Each row is a point on a landscape with many valleys, with its height.
A ball rolls from a point to the lowest of its 2 nearest points, and stops where none of them is lower. Distance is the straight distance between rows; heights are no part of it.
fikar (h 5.61): [136 148  88  84 173  98 125  91 131 185  98  96 109 143 114 192  94 106
  90 106 132 118 138  99 177 149 178 115 158 151 170 145 126 171 112 118
 116 123 147 125 146 136  82  85 114 118 181 176 127  93 113 169  73 116
 141 114 130 129 101 148 130 127 124 155 100]
tafiz (h 5.19): [ 82 120 104 115 154 138 155  55 146 195  70 122 109 146 131 140 101  75
  79  82 150 167 122 109 210 152 194  91 139 149 172 157 146 191  89  90
  97 114 155  92  78 124 126 117 125 166 185 229 128  84 141 170 110 155
 112 144 167 121 134 150 144 138  88 161 109]
dirul (h 4.19): [131 132 137 144 157 152 131  80  86 154 101  32  80 135 108 152 110 154
  94 146 115 102 108 109 144 162 176 125 175  91 176 159 136 162 181  90
  82 129 135 110 133 135  80 101  85 122 141 191 138  96 104 151  97 142
 155 176 152 147  74 135  95 132 128 164 131]
zus (h 3.39): [158 146 156 157  52 149 145 180 162 126 152 157  75 120 174  55 161 165
 159 107 111 175 109 119 108 128 163 139 105 108 116 100 136  87 132 115
  64 108  71 152  82  99 178 144 158 179  90 141 133  74 129 128 187 145
 134 172 174 128 149 122 152 100 122 112 125]
dezi (h 4.24): [117 127 101 159 108 187 156 139 167 165 125 170 117 103 183  74 155  91
 154 106 149 180 138 132 207 137 184 135 104 157 129 122 141 120  60 135
  95 125  64 103  60 123 149 128 149 149 137 162 129 117 174 154 153 153
 125 145 182 131 176  95 193 141  81 136 127]
lupa (h 3.01): [107 109 107 145 189 140 102  83  67 135 108  44 108 129  80 127 156 145
  80 156 107  83 155 157 136 116 135  88 161  99 166 141 137 166 173 106
 169 148 181  95 172 157  97 126 110  80 138 152 141 129  92 103  83 142
 133 163 119 114  73 127  78 132 134 179 147]
guze (h 4.38): [130  91 113  49 181 137 121  93 118 112 110 118 177 178  73 172  88  80
  88 132 134 112 129 118 129  78  99 140 117 136 136 121 122 150 116 130
 194 137 141 140 145 101 106  95 122  81 131  81 150 201 115 114  80 115
 131 117  93  85 164 128 101 102 204 111 113]
takom (h 5.73): [129 129 162 110 138 120 105  86 140 147 105  91  84 146 142 136  79 138
 107 120 113 158  85  89 143 167 161 132 174 123 114 210 104 150 134 118
  51 147 121 104 124 125 134  87 106 201 130 159 147  77 150 170 119 146
 159 159 125 173 104 171 122  87  84 185 116]
Zedo (h 3.29): [119 195  85 113 167 104 122  94  98 149 126  97 123  93 103 125 147 172
 110 127 139  78 169 145 136 139 112  69 155 152 135 150 111 158 135 147
 144 157 152 117 174 182  83 127 102 121 180 118 124 109 142 115  79 136
 147  99 110 150  79 135 110 152 103 182 124]
kebis (h 3.55): [ 96 124  88 143 119 105  94 147 149 180 131 204 143  64 174  97 169 104
 159  88 152 188 148 125 167 170 188  82 111 138 113 108 131 121  74 143
 119 107 103  93 115 136 161 101 142 173 117 169 107  76 185 120 145 153
 115 112 121 122 150 122 157 145  50 135 115]
Kot (h 6.53): [109  14 185 118 167 101 134 128 129 117 135 166 152 154  97 167 116  69
  78 132  92 141 104 140 106  97 115 199 115  71  80 127 122 141 164 128
 183 129 196 126 125 116 155  65 121 101  98  90 129 184  74 124 162  94
 139 158  88 128 157 153 104  69 188  91 123]
Vav (h 5.55): [159 189 138 132  93 151 164 145 134 140 125 115  74 128 159 111 134 158
 135 115 114 134 121 101 102 113 140 130 127 136 149 119 136 123 121 105
  67  99  80 136  83 135 130 161 114 141 140 168 125  87 155 156 139 132
 135 144 152 120 129 114 142 120 119 149 110]
Doz (h 7.41): [ 62  80  80 177 183  89 115 131  92 188 131 167 152  79 129 115 168 101
 148 120 154 145 157 149 165 173 179  59 123 128 156  82 139 146 115 121
 183 134 149  88 157 127 149  83 131 117 119 174 107  80 144  85 115 170
 106 118 142  80 133 117 131 148  59 128 126]
lupel (h 3.00): [115 125 100  75 152  47  82 100 113 156  99 136 109 118 107 171 121 111
  72  94 123 133 169 110 117 108 148 128 136 147 113 142 110 167 120 133
 141 133 193 113 164 161 122  87 121 123 155 137 123 106 129 104  70 118
 136 100  82 133 111 141 103  98 126 171 117]
Makep (h 3.68): [113 120  85 180 116  58  98 161  85 156 140 182 151  54 113  84 157 156
 169 110 136 109 170 119 107 176 153  95 112 129 120  75 130 119 171 141
 151 116 117 134 183 156 144 131 142 112 112 120 111  75  78  80 145 149
 125  95 137 111 111 104 113 169 127  95 123]
fuzel (h 1.33): [102  36 109 150 167  55  64  81  88 173  77 110  86 139  98 186 126 106
  65  93 123 136 133 128 140 146 208 142 148 117 139 147 114 154 158  99
 126 136 207 107 184 157 106  58 105 133 123 176 131 101  77 111  62 128
 153 139 132 127  73 154  95  79 132 173 140]
Nisam (h 6.81): [144 120 178 112  91 130 122 154 149  69 142 156 137 130 133 137 119 155
 144 125  99 136  96 142  86  83  79 168 131 101  94 122 114  99 142 157
 129 124 165 151 114 104 164 174 131 142  93  83 112 158 131 110 157 108
 113 125  90 140 156 136 110  98 145  96 160]
nenar (h 2.90): [105 143  82 166 113  80  93 163 146 163 156 178 146  64 148  64 146 137
 195 116 147 153 135 113 136 203 175  81 123 144 111 105 138  92 114 138
 126 118  79 109 145 133 154  89 126 185 113 138 111  63 149 121 148 165
 136 105 136 125 128 123 150 144  55 128 103]
Nifol (h 5.33): [157 197  95 153  88 136 183 175 167 152 130 100  69 142 188 100 129 121
 153 104 127 122 147  95 175 154 168 140  74 160 140 123 135 111  87  96
  87 105  20 182  83 121 117 149 129 144 150 158 126  97 123 185 136 147
 176 123 217 119 147  82 187 131 153 126  78]
fige (h 3.56): [117 125 137 107 137  91  98 109  91 128 115 124 105 105 112 147 133 142
  87 114 110 111 154 135  97  95 118 125 141 127 123 131 117 161 151 146
 138 137 179 105 160 166 129 122 123 109 148 123 117 111 121 103  86 127
 122 126  93 130 108 133  93 118 127 165 135]
ref (h 2.70): [122 107 131  79 151  72  94 128  90 129 149 134 158 118 107 150 118 135
 119 136 127 114 165 123  93 158 108 165 134 142  56 151 108 120 141 164
 165 140 158 131 195 139 135 103 118 137 122  68 126 151 105  97 109  97
 141  98  86 142 132 138 107 121 154 113 107]
kefe (h 5.18): [132 116 113 109 180  97  98  75 121 173  95  66 103 152 115 214  90 114
  86 105 139 123 104  82 183 176 199 137 178 133 160 183 113 153 152 115
  68 138 143 132 158 132  53  62  93 151 153 174 146  97  98 176  63 129
 158 127 148 157  67 160 114  97 138 153 122]
besof (h 6.22): [140 185 103 182  70 116 125 178 139 113 140 158 117  73 138  51 169 176
 197 109 126 113 139 122  96 141 128  93  88 146 130  83 142  95 162 141
 112 107  69 151 116 146 148 178 144 135 117 111 135  84 129 107 142 157
 136 122 159 111 111 110 136 151 120 122 122]
Gar (h 7.01): [113 139 152 125 135 121 110 147 129 107 161 136 148 121 124  79 135 157
 151 151 127 118 133 143  98 146  84 124 149 132  76 149 132 101 132 167
 150 144 113 123 162 129 152 124 133 160 115  89 128 115 152 117 122 141
 128 120 104 158 123 140 132 136  79 149 137]
Tona (h 4.54): [ 97 135  98 178 115 166 164 122 151 190 133 148 104 115 183  60 138  91
 144  92 156 175 118 127 204 175 209 128 123 153 129 138 145 141  74 102
  84 118  50  99  74 122 145 108 124 174 138 193 113  88 169 163 168 184
 144 143 206 122 178  96 200 149  84 132 129]
sodip (h 6.44): [161 159 144 143  78 169 135 161 176  65 150 110 133 153 150 120 119 144
 168 148 118 129  88 127 106 107  72 148 112 132 116 134 130  79 102 136
 115 130  95 151 100 109 134 186 124 139 112  76 141 173 164 134 160 118
 133 114 135 143 153 127 154 132 126 114 148]
bemes (h 3.69): [136 131 110  67 160 168 157 102 146 136  85 122 148 156 109 165  85  79
  95 107 136 145 114 110 165  76 116 115 123 159 159 124 139 153  72 132
 141 132 136 135  76  92 125 128 136 110 177 138 148 167 144 160 100 118
 114 124 110 102 170 132 136 116 138 152 103]
tafal (h 6.63): [116  52 179 109 166 115 128 124 132  97 154 157 172 164  81 171 120  85
  98 155 108 114 110 147 104 108  89 198 119  77  87 136 111 123 166 117
 193 132 184 138 140 108 133  85 122  96  85  59 136 208  60 127 170  79
 129 129  86 122 156 138 102 100 223  57 123]
Zosam (h 5.14): [158 169 118  91 154 113 144 126  93 168 130  67  85 161 128 169  90 144
 125 149 125 100 121  72 134 184 178 142 163 125 175 151 121 137 137 107
  81 133  72 171 149 129  58  96 120 127 162 149 125 102  90 176  95 116
 161 145 159 142  97 129 137 131 167 121 112]
Lam (h 3.93): [146 173 131  51 108 107 113 161 121  49 135 114 157 140  97 171  84 153
 148 131 127 109 100 142  86 136  63 171 127 163  98 126  93 109 102 142
 148 153 131 172 148 121 109 170 119 140 114  35 148 210 151 118 138 105
 128  81  96 127 167 140 110 135 190  87 117]
venam (h 2.52): [112 209 117 121 157 148 138  95 115 131 117  90 117 103 114 100 143 172
 121 150 130  83 139 158 132 142  88  63 159 137 136 178 130 158 131 135
 126 148 142  99 137 179 102 140  92 136 172 129 139 104 164 129  94 137
 133 119 108 159  93 124 124 143  85 197 123]
Mekab (h 6.97): [113 139 128 182 121 165 139 137 119 131 125 146 120 102 138  92 162 134
 145 118 135 125 132 139 131 115 130  93 125 132 153  85 144 134 126 125
 121 119 116 107 103 139 152 156 137 111 128 165 120  99 156 113 129 147
 102 151 146 113 130 104 139 148  88 148 145]
kel (h 4.56): [178  74 157 135 118 185 171 132 124  99 138 113 125 176 118 182  95 110
 104 156 101 121  84 106  91  81 120 158 125  66 180 113 137 127 166  96
 119 113 125 150  91  82 108 118 128  71 113 155 110 174  82 133 157 118
 108 165 136 100 121 113 110 126 190  74 136]
Fupe (h 5.03): [178 147 139 157  91 211 178 132 159  80 138  88 127 155 143 150 119 136
 135 151 118 112  86 116  92  80  91 132 117 106 166 137 145 123 122  96
 111 104 107 120  84  93 108 178  93  94 132 144 124 178 147 142 145 129
 121 137 138 117 135  97 151 136 132 130 148]
fudu (h 4.71): [145 154 121 127 155 100 122  95 104 176 120  63  75 142 130 174 110 154
 107 126 127 106 112  87 144 179 210 126 183 115 182 161 125 141 168 100
  66 127 115 152 159 144  61  85  96 143 157 186 131  71  91 165  77 133
 162 140 170 147  61 149 112 121 142 128 122]
zuv (h 5.71): [126 117 100  58 165  61 105  99 145 189  72 119 104 152 120 221  89  63
  64  82 124 139 135  79 172 104 189 127 147 160 159 135 118 178 108 119
 111 115 167 129 127 125  97  60 137 126 161 194 123  88 123 164  83 120
 141 102 127 119 113 168 117 103 129 155  96]
keki (h 7.00): [120  60 188 148 125 180 158 111 151 113 124 142 134 146 146 132 117 104
  97 130 107 161  90 124 122  92 115 159 139  82 129 114 142 138 125 127
 119 131 151 111  80  89 168 116 143 131 104 167 119 145 139 134 163 147
 116 188 110 138 133 139 126 113 105 136 158]
bakuz (h 4.90): [ 99 173  98 131 159 132 139  76 135 188  94 129 109 125 131 109 124 116
 106 110 139 136 141 134 182 149 155  68 146 154 165 151 142 178  92 105
 107 123 144  91  96 165 128 132 113 156 184 191 128  81 152 160 111 137
 115 128 135 130 124 131 151 143  71 183 105]
vada (h 3.64): [127 140 140 133 154 171 131  85  94 131  94  39 104 128  91 140 133 157
  93 158 105  95 117 137 123 130 111  97 167  94 161 169 135 163 177 112
 115 141 160  87 137 149  90 127  80  98 146 164 154 134 119 136  94 135
 145 180 112 139  73 125  92 132 111 184 136]
sug (h 2.49): [117 130 173 192  90 185 137 156 164 101 156 161 132 108 178  53 169 135
 167 147 131 169 100 170 131 109 131 123 120 101 118 108 154 106 109 124
 105 126  87 109  83 122 173 142 156 153  80 132 142 116 174 125 189 170
 104 177 144 138 139 105 171 125  58 117 171]
zal (h 7.14): [120 151 119  94 137 132 114 138 134 101 147 155 161 106 143 112 142 137
 141 128 154 127 149 147 114 123  81 110 117 168  77 137 126 104 103 168
 161 145 121 121 133 134 139 148 131 141 138  93 123 143 184 118 114 124
 114  90 100 157 146 137 131 145  84 159 121]
zas (h 6.17): [137 105 153  91 134 144 110 111 101  79 148  90 147 162  76 165 104 124
 117 180  93  83 106 151  78 120  75 170 148  88 122 151 111 130 186 133
 162 143 148 157 185 128  86 107 109  88  96  64 130 222  75 128 125  87
 130 142  90 122 110 120  97 136 210  89 142]
riba (h 3.30): [108 128 106  89 150 170 138  92 161 107  93 141 176 149 119 137 121  90
  98 109 165 150 138 148 161  45  88  90 100 155 147 127 148 137  75 136
 183 134 157 110  79  92 129 156 137 109 156 117 134 176 178 119  96 126
 102 109 103 108 175 137 119 109 115 157 148]
lunup (h 6.75): [111  61 158 122 164 110 132 133 126 112 169 149 201 147 102 155 148  99
 130 165 141 110 159 160 107 125  89 190 106 116  66 110 128  94 129 148
 203 135 164 114 162 113 141 106 132 102 100  58 133 194 100 104 164  97
 120  99 103 122 159 146 113 122 179  57 123]
zin (h 2.20): [113  80  98 128 158  32  73  98 106 185 106 143 104 120 115 186 128 101
  82  92 121 142 154 102 137 148 199 138 147 131 125 138 113 151 139 119
 135 118 195 104 189 161 122  66 112 143 131 170 116  85 103 104  69 130
 141 105 116 121  90 151 101  94 108 151 130]
pani (h 4.91): [130 163  89 160  98 154 179 142 155 180 124 117  74 129 186  95 130 101
 132  84 146 143 129  97 197 149 200 133 112 156 145 124 147 134  81  92
  69 108  42 147  82 115 124 120 122 155 153 198 102  75 143 179 151 167
 157 130 219 129 161  87 191 148 127 132  98]
Ragor (h 4.30): [112 130 115 191 102  88 115 162  86 111 152 151 160  85  98  76 160 174
 185 145 136  85 159 148  92 162 113 114 113 125 100  96 131 107 192 138
 168 129 107 141 186 156 140 161 152 100 101  91 127 102  66  90 158 143
 118 107 143 116 101 110 107 177 155  79 134]
gur (h 5.24): [ 94 182 132 134 142 154 139  56 133 168 103  86 115 140 127  95 120 125
 106 134 122 139 108 150 173 163 128  80 151 132 154 214 127 189 127  87
  83 141 148  72  75 177 123 141  95 185 174 173 158  95 159 159 127 146
 128 164 135 164 114 124 145 119  47 195 103]
vof (h 4.80): [169  93 142 175 102 204 168 126 160  77 144 111 143 168 126 152 124 122
 127 153 111 115  82 136  94  58 106 136 110  73 181 109 159 126 135  95
 135 104 153 113  96  76 119 162 115  70 115 155 120 177 124 117 161 130
 108 147 144 104 125 104 130 132 137  92 166]
zilu (h 3.33): [132 129 136  58 138  96 107 154 114 100 153 126 162 131  91 157  97 140
 139 149 127 104 138 133  93 164  84 184 138 146  74 138 104 104 120 153
 150 153 129 165 181 118 134 129 123 143 109  42 147 189 109 118 130  97
 130  89  89 133 153 138 104 131 184  83  97]
modo (h 2.27): [ 95  64 120 150 171  92  70  89  70 143  81  72  95 129  84 153 142 124
  66 119 102 110 144 148 134 122 167 119 152 106 141 163 118 163 171 109
 148 147 205  87 182 167 101  87 103 110 129 142 145 121  90  99  74 126
 154 160 107 139  69 136  76  95 132 189 148]
vibat (h 6.55): [134 190 100 164  68 119 122 168 123  75 136 141 139  85 125  78 158 182
 187 130 144  95 145 135  96 140  80  93  80 161 109 104 126 101 168 149
 150 123  86 151 138 161 120 193 139 116 128  80 136 122 142 101 127 150
 130  96 150 132 108 125 127 170 131 111 134]
mafis (h 5.88): [154 202 104 149  80 102 124 160 137 138 128 149  78  88 149  71 164 174
 163 104 117 132 138 108  93 127 159  85 110 144 147  91 140 122 140 112
  77  96  85 144 108 157 147 161 130 145 127 143 120  57 144 132 145 146
 139 114 154 113 103 119 125 133 113 148 107]
Kedu (h 7.12): [ 91 120 125 195 134 115 119 144  79 153 126 134 105  64 131  94 183 146
 141 124 127 119 132 142 108 123 149  63 142 110 161  67 131 163 150 119
 123 129 149 119 128 158 177 144 135 100  94 163 104  78 135  91 138 171
  97 157 154  86 118  99 111 159  83 145 143]
Sabe (h 6.23): [152 136 153 163  96 161 161 165 164  82 174 110 134 170 126 102 122 154
 178 187 116 102 106 125  96 141  82 155 126 114 110 122 143  74 133 133
 129 129  77 161 135 107 134 147 132 129 105  79 141 163 107 145 172 124
 145 142 153 140 131 120 149 138 141  89 149]
lib (h 2.74): [127 149  85 105 167 110 110 111  89 147 151 107 154 118 104 129 135 146
 138 140 159  77 183 129 133 174 115 105 136 159 115 138 123 130 135 160
 175 145 119 123 207 151  89 114 113 101 166 101 129 136 121 117  82 121
 135  91 112 142 108 129 124 161 127 143 117]
Vute (h 5.42): [103 102 108  83 151 108 145  79 156 193  67 114 100 156 144 193  82  63
  72  74 146 164 105  77 196 127 200 122 146 151 165 155 137 186 101 104
  82 111 153 121  95 114 110  81 137 161 175 232 120  69 142 184 104 137
 125 119 155 128 122 168 148 120 112 152  93]
vos (h 2.48): [139 142 139 166  81 213 124 135 188  69 124 139 151 131 172 113 159 112
 149 138 155 165  97 164 153  54  96 118  96 118 152 121 159 111  87 128
 136 116 136 101  59 119 141 193 136 122 113 111 130 178 190 106 149 130
 101 123 134 148 153 121 165 128  82 127 187]
Giri (h 6.45): [104  19 170 125 187 131 128  96 113 128 128 138 163 172  88 141 115  70
  74 147 109 136 126 140 119  98 122 163 116  84 102 128 148 136 158 119
 196 135 184 112 142 111 137  54 128  89 103 118 137 176  89 116 134 116
 147 163  96 123 127 152 101  88 154 127 141]
beba (h 5.75): [149 118 155  97 129  84 119 131  64 133 122 120 110 144  99 161 116 144
 123 168 107 103 152 121  99 147 133 168 149  99 143 136  98 132 193 109
 120 121 129 167 173 147  92 121 148  88 119 115 109 131  32 127 128  70
 125 137 113  99  97 107  98 131 235  64 113]
vuber (h 7.13): [ 88 133 161 125 126 109  89 138 128 120 140 176 131  90 163  74 160 151
 139 120 132 157 134 156 110 140 113  97 143 126  86 145 126 125 120 150
 135 142 117 101 130 147 172 125 136 180 105 113 116  80 172 105 128 152
 104 130  87 152 125 140 132 132  43 163 139]
Dasu (h 7.10): [118 143 113  83 121 145 118 128 146  63 145 145 186 124 128 140 133 121
 130 116 176 139 128 168 128  82  64 124  83 180  91 116 115  99  94 166
 191 149 162 127 118 116 119 170 124 130 120  66 108 184 201  94 111 122
 100  76 107 152 169 151 117 130 111 139 151]
Luded (h 5.96): [129 106 179  91 131  89 111 128  79 107 142 127 114 139  88 155 113 151
 121 170  95  98 128 147  86 142 105 178 162  88  97 167  97 131 205 119
 140 133 153 170 185 143 104 115 128 108 103  67 133 170  37 123 136  66
 136 130  86 115 108 112  92 120 242  66 121]
Kamu (h 7.27): [ 70 126  69 199 170 103 108 140  81 164 117 142 131  50 126  89 173 124
 148 122 153 108 141 143 145 150 157  29 133 144 173  64 132 162 135 120
 154 142 136 106 143 158 152 122 131  90 116 160  99  80 128  88 120 176
 100 126 158  86 124 102 123 171  78 144 127]
danu (h 1.85): [140 149 108 134 105  56  99 160 136 165 156 162 123 105 135  73 124 171
 175 110 127 147 144  86 113 193 172 111 147 129 103 128 127  93 142 138
 113 112 100 143 173 122 161  90 137 189 121 129 120  59  94 127 142 143
 149  97 132 129 111 144 131 133 101 121 110]
sodun (h 6.87): [112  81 146 139 119 109 126 141 129  91 152 176 193 121 120 130 148 124
 137 134 145 134 153 179 106  92  79 165  92 136  65 101 118  98 133 156
 201 127 178 121 150 116 152 146 148 104 100  69 117 174 117  71 151 110
  96  86 111 133 159 136 120 124 152  73 157]
savo (h 1.96): [127 120 169 198  94 200 139 139 181  77 150 152 147 128 165  97 166 119
 152 155 137 156  97 171 124  73  98 123 112  96 139 107 162 112 105 120
 130 122 131 103  87 113 161 157 145 119  82 131 135 158 176 114 176 154
  86 157 131 149 131 116 164 129  73 105 187]
mot (h 5.30): [165 143 152 127  98 180 172 142 140 115 132 108 101 151 153 141 102 132
 125 128 118 135  97  96 117 105 116 151 129 122 146 130 131 118 109 114
  84 119  86 150  79 100 130 153 125 126 128 148 122 132 144 157 146 122
 131 150 141 128 148 114 149 115 139 130 120]
vafo (h 1.42): [131 200 129 109 153 174 162  85 137 131 117  77 124 138 109 117 114 151
 120 157 119  95 119 139 144 138  74  92 152 146 143 185 138 159 114 131
 115 146 116 108 113 152  92 143  79 128 188 124 151 137 162 167 112 124
 142 139 111 156 122 120 152 137 102 188 113]
zuki (h 4.45): [132 168  90  94 128 155 151 114 169 175  85 152 110 128 159 137 120  89
 107  90 136 157 137 118 186 101 152 108 118 178 148 122 146 146  54 129
  95 113 117 131  60 144 141 146 135 134 174 172 126 125 180 181 128 113
 116 112 136 126 147 137 168 138 105 167  86]
rati (h 2.75): [141 117 123 111 138  44  90 142 125 168 162 144 114 131 128 134 103 154
 147 122 116 144 128  78 121 202 183 142 170 121 103 156 115 103 141 141
 105 126 126 141 191 126 134  73 117 198 123 132 119  69  81 140 115 127
 160 102 127 138  96 165 114 112 116 119 113]
Dok (h 4.55): [158 170 126  92  73  87 124 163 115  69 127 124 133 134 113 142 102 183
 169 144 139 101 132 138  85 136  68 154 104 150 108 124  89  96 145 134
 133 126 121 175 155 127 101 204 143 113 115  53 142 175 109 116 142  94
 129  85 123 110 127 123 122 150 211  69 132]
dibom (h 2.96): [131 133  97 145 121  83 116 157 114 158 132 176 135  90 134 107 140 127
 153 103 129 130 172 113 125 153 148 120 115 146 123  74 127 110 127 152
 128 112 119 137 153 141 146 133 157 119 135 148 113  86 119 107 130 131
 124 103 134 112 125 113 127 154 117 116 120]
bop (h 4.06): [156 146  99  68 130 164 152 137 166 137  91 135 128 140 145 172  99  78
 109  86 135 162 112 112 172  77 129 138 113 167 154 101 125 129  47 143
 105 132 129 158  49 116 139 152 146 114 158 132 139 162 183 174 124 102
 116 102 118 114 173 135 153 113 144 140  95]
Rik (h 5.49): [165 147 132  84 142 107 134 136  86 140 128  94 114 158 113 166  96 137
 131 164 119  96 137  97 110 163 132 150 148 120 161 123 108 129 151 120
 106 125  90 170 159 128  80 119 139  91 145 114 124 137  75 150 108  84
 137 131 130 121 109 120 120 135 196  92 104]
res (h 6.64): [155 172 147 109  50 133 106 174 158  54 142 141 128 123 151 106 129 185
 172 116 124 145 100 140  90  91  73 133 103 133  88 117 110  84 131 152
 121 121 134 159  99 113 140 211 136 158  98  56 128 155 163 106 159 109
 122  93 118 142 149 147 126 117 137 109 161]
Lig (h 3.51): [148 120 113 131 116 114 124 170 142 155 138 177 141 113 152 114 128 120
 158 113 128 144 156 105 140 156 142 145 113 150 103  91 123  90  97 160
 109 122 102 138 123 114 158 132 159 144 135 130 126 110 146 124 144 115
 130 107 132 130 158 130 142 138 118 105 107]
Likab (h 4.99): [151 141 148 145  81  99 137 159 109  94 137 145 126 131 114 124 129 177
 168 155 134  89 141 143  88 145  89 151 113 117 116 118 107  96 187 128
 137 115 110 163 165 129 117 191 151  96 103  78 133 147  53 110 159  90
 120 108 128 103 116 109 108 161 213  56 139]
kizi (h 4.31): [176  92 154 118 120 150 162 152 129 106 133 139 141 162 122 175  91 104
 126 137 113 122 104 112 123 102 112 171 125 110 153  96 113 110 124 137
 118 120 123 154 105  91 125 138 155  91 117 118 122 165  97 127 150 100
 118 138 127 109 158 122 128 120 183  75 127]
mav (h 4.68): [123 110 157 182 109 112 124 153  98 101 161 140 151 120 101  90 159 179
 163 158 123  84 146 169  77 141 100 145 138  91  97 107 134 107 205 140
 163 122 138 143 191 146 137 159 144  93  92  88 130 132  57 110 166 109
 123 122 131 110 101 108 100 162 173  70 150]
pobu (h 6.80): [126 161 122 162 109 137 128 146 103  98 140 129 132  95 125 101 159 164
 151 134 139  99 146 152  97 112  89  96 114 140 128 102 136 120 157 147
 143 124 124 125 138 157 127 180 136  97 132 117 116 115 143 101 125 144
 106 117 126 119 113 119 115 161 113 137 150]
zinor (h 6.32): [110  68 154 106 171 147 111  91 111 101 136  98 160 171  72 156 122  90
  91 167 101 103 117 154 111 105  89 159 133  90 105 152 136 138 176 133
 196 148 174 129 179 131 102  73 110  86 105  82 144 206  93 116 112  98
 141 155  87 136 109 134  92 111 182 129 142]
bazu (h 7.06): [ 90  65 174 145 159 172 157  99 151 131 124 138 160 148 150 118 128  83
 112 149 129 169 113 137 149 122 111 150 141 107 114 144 150 146 105 124
 141 146 138  85  95  94 171  92 154 147 114 154 128 147 169 140 150 151
 110 180 102 153 136 148 140 127  73 152 147]
tibi (h 2.92): [122 136 130 145 118 192 134 110 166  76 120 132 159 142 132 129 143 108
 119 133 153 144 109 163 138  42  79  96 108 121 156 129 160 133  92 124
 164 129 153  98  68 106 130 178 132 101 137 121 124 176 185 109 122 135
  90 124 110 122 145 128 142 132  97 147 174]
boro (h 4.08): [137 113 126  55 154 122 118 109 122 112 108 131 146 147  99 179  92  93
  79 101 123 138 131 117 123  76 100 138 126 149 137 117 112 144 101 146
 152 136 157 139 115 107 130 116 127 100 144 112 138 171 145 122  80 113
 121 108  83 103 159 140 109 104 169 141 109]
Bubu (h 3.98): [168  98 146 129 106 136 147 175 150 115 136 163 147 132 147 146 113 115
 153 124 116 139 127 115 136 123 115 182 113 135 115  94 105  76  98 154
 110 127 116 160 101  92 155 151 167 131 106 108 134 146 120 127 162  96
 121 124 135 125 175 135 133 120 162  79 120]
zazi (h 2.93): [128 121 174 163  66 173 142 147 154 130 149 175  89 104 184  67 164 148
 142 110 123 184 107 143 122 114 174 133 125 102 130  99 144 114 111 119
  65 109  89 120  70 110 180 143 152 172  77 166 132  81 164 128 191 160
 112 193 154 131 156 113 147 109  82 116 161]
nata (h 6.99): [101 100 113 118 129 130 124 130 133  78 142 163 202 130 129 136 160 108
 122 130 181 140 152 186 119  62  74 133  70 157  79 102 129 102 114 151
 225 142 179 106 142 103 129 142 145 107 110  80 105 180 168  65 118 132
  85  87 121 134 164 144 112 119 119 105 162]
visom (h 5.69): [174 180 120 145  83 135 175 189 148 129 151  92  77 164 167  94 128 148
 164 135 125 122 141  95 128 161 141 141  87 144 139 125 132  92 105  97
  90 115  23 182 109 108 124 142 135 150 133 133 128 107 106 155 143 131
 173 144 199 121 143 102 167 121 158 120  94]
nido (h 1.87): [132 141 101  75 150  81  91 115  72 132 147 110 141 115  93 137 126 149
 123 144 131  87 179 124 106 157 115 141 145 141 100 143 103 136 149 151
 155 149 141 142 219 159  90 111 123 106 150  76 130 149  91 103  85  97
 149  89  98 137 100 125 107 141 165 123 114]
kuno (h 5.50): [109 150 145 117 153 137 122  66 142 161  87  87 106 144 125 134  96 116
  98 120 121 149 100 112 166 163 138 111 162 131 140 207 113 181 123 114
  74 149 148  87 105 147 125 106  96 182 160 169 152  97 158 166 104 138
 147 158 117 175 110 142 125 112  81 206 109]
ked (h 3.94): [104 104 107 147 127 164 134 143 156 170 113 193 151  89 179  95 173  86
 145  99 161 191 152 137 191 141 180 114  97 150 130 104 133 130  54 154
 116 120 103  86  80 122 162 120 163 149 130 170 130 114 184 125 145 148
 107 141 142 123 165 127 170 144  68 134 125]
Fopen (h 6.91): [139  77 188 135 117 160 142 139 166  86 151 149 145 143 143 140 110 113
 128 133  91 149  77 137 109  83  95 180 134  92 109 124 127 108 123 148
 118 133 147 135  99  95 167 132 140 147  87 106 124 166 138 134 173 121
 112 154  92 148 157 143 133  97 121 106 157]
bebe (h 6.01): [179 155 144 161  77 167 171 189 165  85 174  83  95 179 151  94 122 162
 171 174 110 112 112 110  93 145 102 148  99 116 128 134 138  79 124  94
  97 119  43 168 108  93 132 153 123 150 105 100 133 149 106 148 170 131
 160 154 176 119 137 104 160 117 153 107 128]

For each start below, name the point where the ball stops.
Fupe: dibom
Kamu: dibom
keki: danu
Giri: fudu

Call two points neighbours if one is among the 2 nearest of the other. Go from one point of each pair to the other, from neighbour to neighbour, staying as low as possible. Name the highest point that can't be avoided.
savo and Gar: zal
dibom and vafo: Likab
vafo and nido: Zedo
danu and fuzel: rati
